Points on a hilly landscape, in no order, each with its height.
From any point a climber steps to the highest of the 2 points nearest to it. It stops when none of these is higher. Distance is the straight distance between rows; heights are no part of it.
Q_233 height 3.94: [101 122  72 162 178  98 156 101 127 145 109 113 125 115 101 101 138  94
 145 132 167 137]
Q_603 height 3.37: [106 143  93 167 147 153 166 174 106 144 143 151  89 154  78  69 161 120
 164 164 161 142]
Q_182 height 7.13: [143  88 187 137 139 166 157 101  92 119 146 106 131 158 102 139 122 167
 134 149 147 150]
Q_963 height 8.89: [130 140 138 103 130 126 147  81  93 123 107 150 170 209 175 118 111 120
 114 152 184 101]
Q_931 height 5.72: [157 130  93 148 144 124 127 117 135 173 118  83 103  66  62 130 146 124
 169 113  90 161]
Q_179 height 6.39: [ 90 131 198 132 122 145 153 181  88  86 145  94 132 135 133  95 142 109
 126 141 156 165]
Q_529 height 0.16: [163 114 113  84  82 157 154 117  93  92 183 172 125 113  94 165 171 136
 113 148 112 104]
Q_674 height 0.99: [ 99  79 135 189 193 116 127  86 121  91 127 123  85  64  63 128 119 124
 115 127 124 141]
Q_932 height 7.25: [164 102 159 141 115 171 162 147 108 135 134 116  92 158  64 139 121 186
 162 151  84 149]
Q_296 height 6.13: [112 121  98 159 160 154  96 143 142 176 113 112  97 123 119 127 115 118
 122 129  91 134]
Q_488 height 1.66: [138 140 145  96 106 132 147 136  97 125 157 132 159 165 137 121 146 135
 122 140 173 125]
Q_811 height 4.97: [162 118 126 119  99  56 110  57 153 104  96 134 185 140 193 161  90 128
 114 111 132 110]
Q_638 height 1.67: [157 108 160 108  88 142 120 125  92 122 131 136 143 147 122 160 124 152
 140 141  95 109]
Q_132 height 3.32: [221 120 149  96  92 140 101  78 106 117 138 147 152 148 197 161  92 156
 151 148 116  91]
Q_371 height 5.76: [124 109 199 141 119 163 155 150  86 103 139  82 117 146 103 114 139 145
 145 149 139 162]
Q_339 height 9.00: [105  94 119 189 181 159 134 106 114 157 128 116  84 146  86 115 101 129
 141 146 133 144]
Q_820 height 0.78: [140 149 192  72  65 144 148 161  81  76 174 154 141 149 150 129 155 116
 126 160 119 130]
Q_21 height 2.14: [ 47 145 124 139 159  58 126 155 132 110  86 153 106 140 156 118  99 106
 124 139 131 113]
Q_691 height 7.20: [ 88  83 130 193 191 172  95 117 140 155 120 128  86 132 129 126 100 118
  99 136 102 133]
Q_286 height 6.69: [116 178 147 131 107 134  63 159 191 124 120 141 106  99 171 133 112 109
  54  99 125 144]
Q_42 height 7.19: [127 146 141 128 118 171  74 155 162 124 163 131 128 121 154 135 117 137
  62  93 137 124]
Q_713 height 4.21: [123 132  86 159 189 166 132 110 180 170 155 137 132 103 117  68 182  86
 119 129 179 150]
Q_160 height 6.33: [121 110  79 122 152 150 167  93 130 110 151 145 162 170 112 104 147 116
 123 132 199 123]
Q_783 height 6.27: [165 172 140 109  64 123  77 175 168 133 141 102 121  66 140 142 133 135
 107  76  77 138]
Q_571 height 2.84: [199 164 136  91  41 130 122 162 123 157 149 133 133 170 140 136 131 163
 159 145  90 122]
Q_38 height 0.91: [135  87 175 116 115 160 118 100  91  89 136 164 136 150 134 180 106 154
 100 140 121  99]
Q_937 height 6.10: [ 62  96 210 123 147  86 146 124 112  67 118 103 123  74 136 141 154 145
 139 113 148 146]
Q_4 height 2.85: [152 101 132 126 116 151 114 105 143 147 134 134 152 173 138 173  73 177
 108 115 123 100]
Q_872 height 6.92: [117  97 127 164 161 116 155  88  84 129 112 120 108 147  72 125 117 132
 149 164 145 141]
Q_35 height 5.51: [161 164  30 104 104 128 124 130 168 178 136 133 155 166 116 124 116 133
 136 103 135 103]
Q_231 height 2.23: [173 132 160 101 108 129 146  90 115 130 158 105 190 161 165 127 139 137
 132 129 178 132]
Q_622 height 6.38: [165 100 127 120 165 159 180  99 132 149 129 138 152 195 127 143 102 177
 138 138 148 130]
Q_393 height 0.44: [153 142 153  69  51 148 138 142  86  78 190 181 126 118 136 156 155 128
 114 157  92  98]
Q_193 height 7.90: [ 70 102 173 123 120 103 139 162 106  62  99 148 104 106 100 142 132 112
 147 146  88 132]
Q_469 height 5.48: [114  98  47 147 169 164 146  93 163 108 159 164 140 127  99 103 133 111
 118 113 192 118]
Q_329 height 4.96: [138 142  57 114 127 138 139 134 137 165 129 163 141 192 117 132 115 145
 124 140 140  95]
Q_999 height 4.36: [168 117 139 133  95 117 136 117 112 172 127  71 154 117 111 144 130 135
 177 125 109 147]
Q_11 height 1.15: [ 44 107 150 133 174  94  87 129 180 102  94 140  78  58 156 119 163 127
 109 122 100 116]
Q_158 height 4.73: [171 125 136  80  91 108 132  77 100  77 137 165 170 121 167 153 144 108
 118 129 136  90]
Q_758 height 5.01: [172 139  92 126 115 105 152 115 130 175 125  76 146  89  81 126 158 119
 184 111 124 151]
Q_857 height 7.17: [132 156 107 112 143 125 116 137 151 140 153 103 154  91 141 109 162 110
 102  88 170 140]
Q_898 height 3.95: [134 164  96 123 127 147 143 168 123 170 145 106 127 138 102  94 159 127
 152 128 146 144]
Q_272 height 7.48: [146 131  87  97 132 148 166  72 107 116 119 163 167 204 148 110 143 123
 130 147 173 100]
Q_48 height 2.39: [ 84 117 143 158 148 108 138 171 108 113  85  98  78 102  95 110 130 105
 164 149  79 157]
Q_359 height 3.45: [138 105  97 139 158 154 131 129 148 158 123 167 129 206 137 161  61 180
  99 128 117 102]
Q_715 height 6.21: [145 172  97 139 113  85 103 140 144 203  98  89 133 147 153 128  89 122
 137 113 114 123]
Q_980 height 6.09: [145 178 128 141 124 115  76 121 183 204 113  81 129 128 183 123  95 116
  82  93 117 156]
Q_227 height 1.63: [ 89  99 128 162 174  94 136 121 119 111  97 106  78  64  77 131 142 127
 149 133 102 148]
Q_985 height 6.56: [127 203 108 126  97  73 111 146 158 174  97 112 132 144 172 113  89 104
 110 108 152 136]
Q_699 height 4.72: [126  97 115 169 200 173 118  84 178 153 157 115 122  85 103  86 150 108
 114 128 167 164]
Q_294 height 6.99: [ 72 107 166 124 143 103 135 149 111  70 125 147 127  88 127 140 144 118
 117 126 146 131]
Q_142 height 1.16: [116 166 178  82  91 111 145 152  89  91 158 160 158 170 156 109 149 100
 119 156 167 126]
Q_83 height 4.31: [ 94 139 128 147 126 142 159 178  83 129 114 127  97 161  83  88 144 114
 166 175 127 145]
Q_599 height 8.82: [ 96 140 152 101  94  91 142 194 117  89 109 132 112  98 107 131 146 111
 173 134  74 136]
Q_32 height 5.46: [105  96 128 164 182 172 112  99 154 124 159 131 128  86 119 127 139 118
  91 110 167 135]
Q_273 height 4.40: [ 57  99 137 158 202  84 143 102 153 114 101 117  83  62 133  92 173 119
 135 130 156 149]
Q_688 height 6.85: [150 187  84 117 109  95 110 133 169 163 125 105 161 117 158 117 132 108
 108  86 160 128]
Q_404 height 3.64: [117 140  81 171 175 160 150 130 135 167 151 136 105 126  95  67 161 108
 150 144 170 143]
Q_651 height 3.36: [167 173 112 107  73 140 134 181 127 170 151 100 135 149 118 113 152 149
 158 125 113 134]
Q_505 height 5.73: [126 143  88  91  92  98 104 159 157  90 162 156 118  47 118 162 159 123
  96  84 100 108]
Q_546 height 5.28: [135 145 146  81 113  80 146  73 109  60 113 176 178 141 192 132 140  99
 107 130 174  99]
Q_659 height 6.79: [144 143 106 134 114 138 120 178 126 150 109  94  93  77  70 124 158 120
 164 125  64 154]
Q_867 height 8.85: [183 118 168 103 132 162 163  91  68 119 126 153 129 166 143 137 129 155
 162 164 132 103]
Q_254 height 2.67: [160 116 116 120 161 186 100 106 191 207 141  92 135 121 145 134  88 163
 114  94 104 144]
Q_266 height 8.23: [ 89 173 188 112 128 106 124 176 128 105 144  94 149 106 170  91 149 107
 108 106 166 162]
Q_858 height 8.03: [127 148 162 129  83 148  93 160 135 118 139 116 131 141 148 135 104 150
  98 105 122 125]
Q_69 height 5.98: [141 166 116 103 106  99  76 159 191 125 134 131 120  50 143 146 158 128
  92  79  98 128]
Q_263 height 7.47: [ 87 162 213 122 110 104 132 173 107  96 136  98 156 161 173  99 117 106
 115 131 167 158]
Q_615 height 3.91: [122 107  84 162 150 187 121 153 134 134 147 165  90 122  82 121 136 141
 131 134 124 115]
Q_486 height 5.82: [154 148  57 128 112 108 111  97 170 189 114 103 158 159 137 133  79 124
 127  98 124 110]
Q_442 height 5.21: [ 47  99 170 130 173  70 145 109 130  99  98  85  90  62 135 118 157 148
 148 119 144 146]
Q_139 height 6.32: [ 98 101 128 153 157 179  86 132 145 113 147 145 119 104 131 144 111 132
  82 107 129 117]
Q_39 height 6.12: [131 156 192  97 108  94 122  96  89  80 108 172 158 168 198 138  97 108
 106 152 169 103]
Q_119 height 3.80: [ 77 118  93 165 211  85 162  98 153 120 109 119 119  91 127  78 170  90
 134 122 188 144]
Q_238 height 5.43: [113 121  90 109 112 127 132 156 132  84 179 159 110  43  90 152 190 110
 113 105 118 124]
Q_757 height 3.35: [ 83 137 159 125 117 110 157 163  68 111 102 134 128 167 112 115 129  98
 161 173 127 141]
Q_245 height 0.29: [140  96 119  97 101 159 129 110  97  80 149 195 124 141 101 178 139 138
 104 149 111  80]
Q_803 height 4.26: [149 111  58 113 118 109 144  44 160 121 126 108 208 124 130 125 130 116
 144  77 145 152]
Q_918 height 5.41: [107 144 109 141 142  98 110 156 135 165  88  96 106 102 124 125 127 114
 144 122  81 138]
Q_163 height 5.75: [130 121 121 140 115 176 151 190 109 139 119 115  88 169  83 113 128 150
 162 155  90 138]
Q_64 height 6.94: [141 101 159 133 142 142 156  77  58 116 104 153 111 165  92 142 120 143
 153 180 122 121]
Q_583 height 3.85: [208  95 110  93  86 142 113  67 116 116 136 164 154 129 142 178 120 144
 152 133  92  81]
Q_847 height 4.78: [114  95  61 165 186 189 128 112 169 138 153 178 109 129 106 117 114 132
 113 120 156 102]
Q_986 height 5.53: [136 121 158 112  97  62 117  97 145  88 118 139 169 110 172 168 113 139
 100 105 141 105]
Q_313 height 6.36: [127 178 139 129 118  87  77 126 198 161  94 105 121  91 186 138 106 121
  73  84 121 145]
Q_594 height 2.42: [162 118 112 123 127 171  99 112 185 163 156 118 150 133 135 162  71 172
  96  81 126 114]
Q_976 height 8.71: [171  99 156 140 148 152 171  85  98 133 145 117 112 154  55 129 116 184
 160 160 122 148]
Q_19 height 7.66: [102 156 158 121 150  99 108 157 155 123 123  98 138  79 166 109 152 120
 105  92 139 149]
Q_837 height 7.33: [105 143 177 121 125  84 134 107  93 122 105 132 166 189 184 122  97 114
 105 153 177 121]
Q_916 height 4.41: [110 109 130 172 141 187 131 191 124 123 104 118  61 154  96  95 112 123
 146 167  73 124]
Q_284 height 6.19: [104 111 126 112 128  83 120 121 127  90 114 143 149  96 132 160 127 124
 106 107 135 106]
Q_185 height 4.52: [158 122  69 115 104  87 126  51 152 127 106 124 198 156 161 139 107 114
 134  99 133 120]
Q_176 height 1.46: [ 64 130 124 151 165 101  94 153 163 129  97 154 102  93 154 112 147 102
 107 128 106 125]
Q_381 height 2.78: [199 147 153  95  76 113 115  98 112 131 137 128 171 163 190 133 123 136
 143 147 147 109]
Q_480 height 6.98: [144 141 183 118  73 142  94 180 133 110 134  84 135  94 137 139 116 132
 113 102  84 139]
Q_50 height 3.29: [ 69 109 132 179 150 138 129 176  92 128  83 117  73 154 106 103 101  93
 149 170  87 133]
Q_235 height 2.32: [203 126 147  90  66 151 137 147  93 134 140 152 123 154 126 154 144 166
 168 153  68 106]
Q_626 height 7.92: [119 147 105 107  93  89 130 187 127 126  91 124  98  78  87 134 160 113
 178 127  55 125]
Q_804 height 4.68: [114 136  95 137 134 101 142 143 114 149 110 116 129 115  97 114 146 105
 152 134 134 135]
Q_607 height 7.46: [202 105 156 115 138 155 181  77 102 161 125 125 146 188 139 137 111 168
 172 157 128 128]
Q_503 height 1.78: [ 45 120 122 170 188  93 122 144 137 116 101 157 111 118 161 107 127  93
 105 132 153 116]
Q_579 height 2.63: [ 60 149 135 142 131 104 127 175  99 103  99 165 115 180 137 115 102  93
 134 169 129 116]
Q_196 height 3.02: [157  99 144 143 159 195 121 123 159 174 154  91 117 119 107 148  97 181
 128 110 106 153]
Q_493 height 3.59: [158 109 148 141 114 168 113 139 126 161 136  76 123 111 105 152 111 159
 149 111  87 153]
Q_671 height 5.03: [126 124  89 136 117 137 138 168 120 100 150 152  84  54  53 130 186 107
 136 128  97 134]
Q_896 height 4.17: [110 136  78 152 152 147 133 159 136 171 118 157 110 206 138 118  85 154
 120 144 127 101]
Q_317 height 5.68: [129 140 136 144 148  92  98  99 156 188 117  65 148 137 186 133  73 115
  91  81 134 144]
Q_915 height 4.29: [209 130  97  76  63 111 107  73 129  84 145 176 162 112 164 164 133 119
 118 126 110  81]

Call two points neighbours if one is among the 2 nearest of the other. Go from one point of each pair to the other, from neighbour to neighbour, staying as high as possible. Name the lowest point that can't be avoided.
Q_266 / Q_976 | Q_371
Q_867 / Q_339 | Q_872
Q_858 / Q_294 | Q_671
Q_867 / Q_963 | Q_615

For each start below, name the point where the climber stops.
Q_359 | Q_266
Q_803 | Q_266
Q_488 | Q_963
Q_196 | Q_599
Q_404 | Q_858
